Points on a hilly landscape, in no order, each with its height.
A ball rolls from a point to the lowest of its 6 nearest points, and stops where none of them is lower. Distance is the straight distance between rows; heights are no part of it.
j152 height 177: [124, 121, 75, 105, 101, 102, 85, 129, 51]
j447 height 188: [77, 64, 109, 91, 90, 92, 78, 63, 140]
j26 height 316: [124, 94, 92, 57, 87, 74, 115, 85, 106]
j716 height 139: [84, 116, 96, 97, 144, 79, 160, 113, 125]
j509 height 427: [139, 110, 97, 129, 65, 135, 84, 115, 89]
j672 height 240: [113, 94, 139, 102, 62, 103, 78, 78, 116]
j607 height 332: [81, 82, 107, 78, 98, 116, 128, 106, 104]
j660 height 525: [132, 89, 65, 68, 58, 67, 83, 64, 116]
j22 height 241: [95, 133, 72, 114, 105, 114, 75, 110, 41]
j78 height 521: [55, 99, 96, 105, 96, 146, 94, 123, 62]
j659 height 410: [109, 99, 105, 107, 63, 134, 85, 122, 83]
j261 height 660: [40, 86, 104, 107, 118, 152, 119, 122, 80]
j455 height 210: [64, 97, 96, 92, 131, 107, 141, 128, 88]
j871 height 341: [106, 70, 117, 120, 72, 48, 40, 57, 111]
j520 height 321: [168, 85, 64, 139, 120, 141, 85, 115, 97]
j941 height 405: [93, 55, 73, 84, 71, 70, 62, 62, 136]
j830 height 411: [76, 119, 85, 121, 84, 144, 73, 115, 56]
j456 height 547: [75, 82, 98, 87, 104, 112, 135, 82, 135]
j320 height 121: [57, 75, 143, 106, 110, 122, 121, 84, 140]
j204 height 113: [58, 96, 103, 118, 111, 120, 155, 94, 142]
j44 height 101: [68, 75, 143, 107, 96, 100, 92, 63, 137]
j842 height 446: [61, 121, 107, 93, 169, 87, 74, 132, 83]
j206 height 166: [79, 109, 93, 89, 144, 93, 150, 124, 103]
j260 height 178: [84, 137, 112, 110, 160, 77, 136, 138, 119]
j397 height 215: [177, 98, 79, 106, 70, 106, 102, 103, 101]
j171 height 501: [96, 77, 85, 68, 92, 94, 119, 78, 122]
j739 height 161: [74, 151, 76, 128, 107, 64, 161, 90, 140]
j547 height 156: [49, 80, 129, 131, 118, 89, 110, 58, 151]
j933 height 180: [65, 87, 106, 92, 93, 134, 113, 120, 95]
j58 height 221: [133, 113, 85, 89, 77, 107, 101, 122, 69]
j583 height 264: [109, 95, 121, 95, 49, 96, 75, 72, 126]
j669 height 358: [111, 96, 92, 59, 92, 82, 121, 98, 96]
j955 height 376: [119, 84, 84, 65, 64, 80, 96, 68, 119]
j841 height 244: [124, 83, 138, 133, 71, 59, 58, 45, 101]
j987 height 425: [167, 90, 101, 143, 89, 139, 78, 112, 117]
j62 height 128: [51, 82, 128, 107, 97, 138, 126, 109, 119]
j596 height 296: [99, 99, 100, 68, 127, 83, 126, 115, 87]
j641 height 314: [144, 100, 78, 59, 74, 71, 105, 88, 94]
j469 height 331: [135, 89, 114, 109, 53, 92, 63, 58, 136]
j523 height 263: [140, 97, 138, 126, 69, 93, 67, 74, 123]
j959 height 362: [106, 132, 103, 82, 133, 74, 58, 143, 70]
j720 height 175: [58, 97, 97, 134, 102, 105, 130, 73, 166]
j384 height 74: [152, 98, 141, 143, 77, 116, 75, 97, 114]
j975 height 289: [86, 109, 85, 95, 96, 117, 96, 124, 52]
j780 height 407: [44, 120, 84, 95, 146, 109, 92, 117, 47]
j875 height 144: [155, 109, 73, 115, 96, 111, 90, 119, 71]
j47 height 162: [181, 125, 88, 104, 111, 82, 86, 131, 78]
j318 height 184: [98, 87, 149, 123, 74, 72, 67, 44, 111]
j340 height 415: [47, 129, 95, 96, 152, 95, 82, 112, 53]
j878 height 406: [155, 93, 138, 143, 79, 76, 69, 48, 119]
j380 height 342: [88, 102, 98, 74, 97, 102, 109, 127, 65]
j631 height 318: [89, 75, 69, 74, 95, 81, 113, 64, 138]
j70 height 39: [77, 113, 75, 116, 124, 91, 164, 88, 139]
j554 height 400: [113, 99, 108, 90, 62, 131, 95, 115, 94]
j238 height 38: [103, 128, 86, 91, 119, 87, 70, 128, 48]
j852 height 158: [176, 115, 52, 130, 126, 108, 88, 120, 75]
j880 height 124: [72, 82, 140, 103, 84, 136, 105, 107, 111]
j110 height 150: [79, 69, 129, 106, 87, 67, 62, 53, 118]
j73 height 43: [84, 91, 57, 93, 125, 69, 138, 72, 145]
j972 height 209: [86, 103, 97, 75, 149, 76, 146, 118, 107]
j546 height 347: [62, 123, 101, 91, 151, 86, 80, 124, 55]
j86 height 414: [158, 96, 123, 131, 64, 113, 76, 78, 135]
j664 height 409: [82, 105, 113, 79, 155, 73, 92, 138, 79]
j296 height 116: [58, 93, 108, 99, 110, 124, 146, 97, 135]
j634 height 218: [71, 100, 94, 74, 130, 102, 123, 122, 72]
j489 height 302: [142, 99, 119, 120, 59, 117, 81, 97, 108]
j422 height 350: [108, 84, 95, 72, 65, 103, 113, 82, 115]
j982 height 416: [84, 105, 79, 88, 132, 80, 156, 96, 135]
j441 height 61: [158, 132, 71, 124, 121, 86, 72, 127, 60]
j177 height 361: [58, 126, 78, 102, 110, 129, 88, 105, 42]
j662 height 226: [131, 144, 92, 101, 120, 69, 63, 136, 62]
j864 height 275: [136, 100, 90, 78, 66, 101, 103, 102, 95]
j355 height 273: [88, 95, 129, 116, 68, 144, 81, 122, 83]
j800 height 466: [97, 82, 112, 72, 73, 111, 115, 88, 120]
j874 height 324: [62, 116, 90, 94, 147, 103, 99, 127, 57]
j828 height 360: [104, 101, 97, 70, 97, 93, 111, 122, 71]

For each start below, name the point where the ball stops.
j631: j70
j520: j238
j672: j44
j941: j44
j955: j238
j634: j70
j47: j238
j669: j70
j933: j44
j607: j70
j659: j238
j871: j44
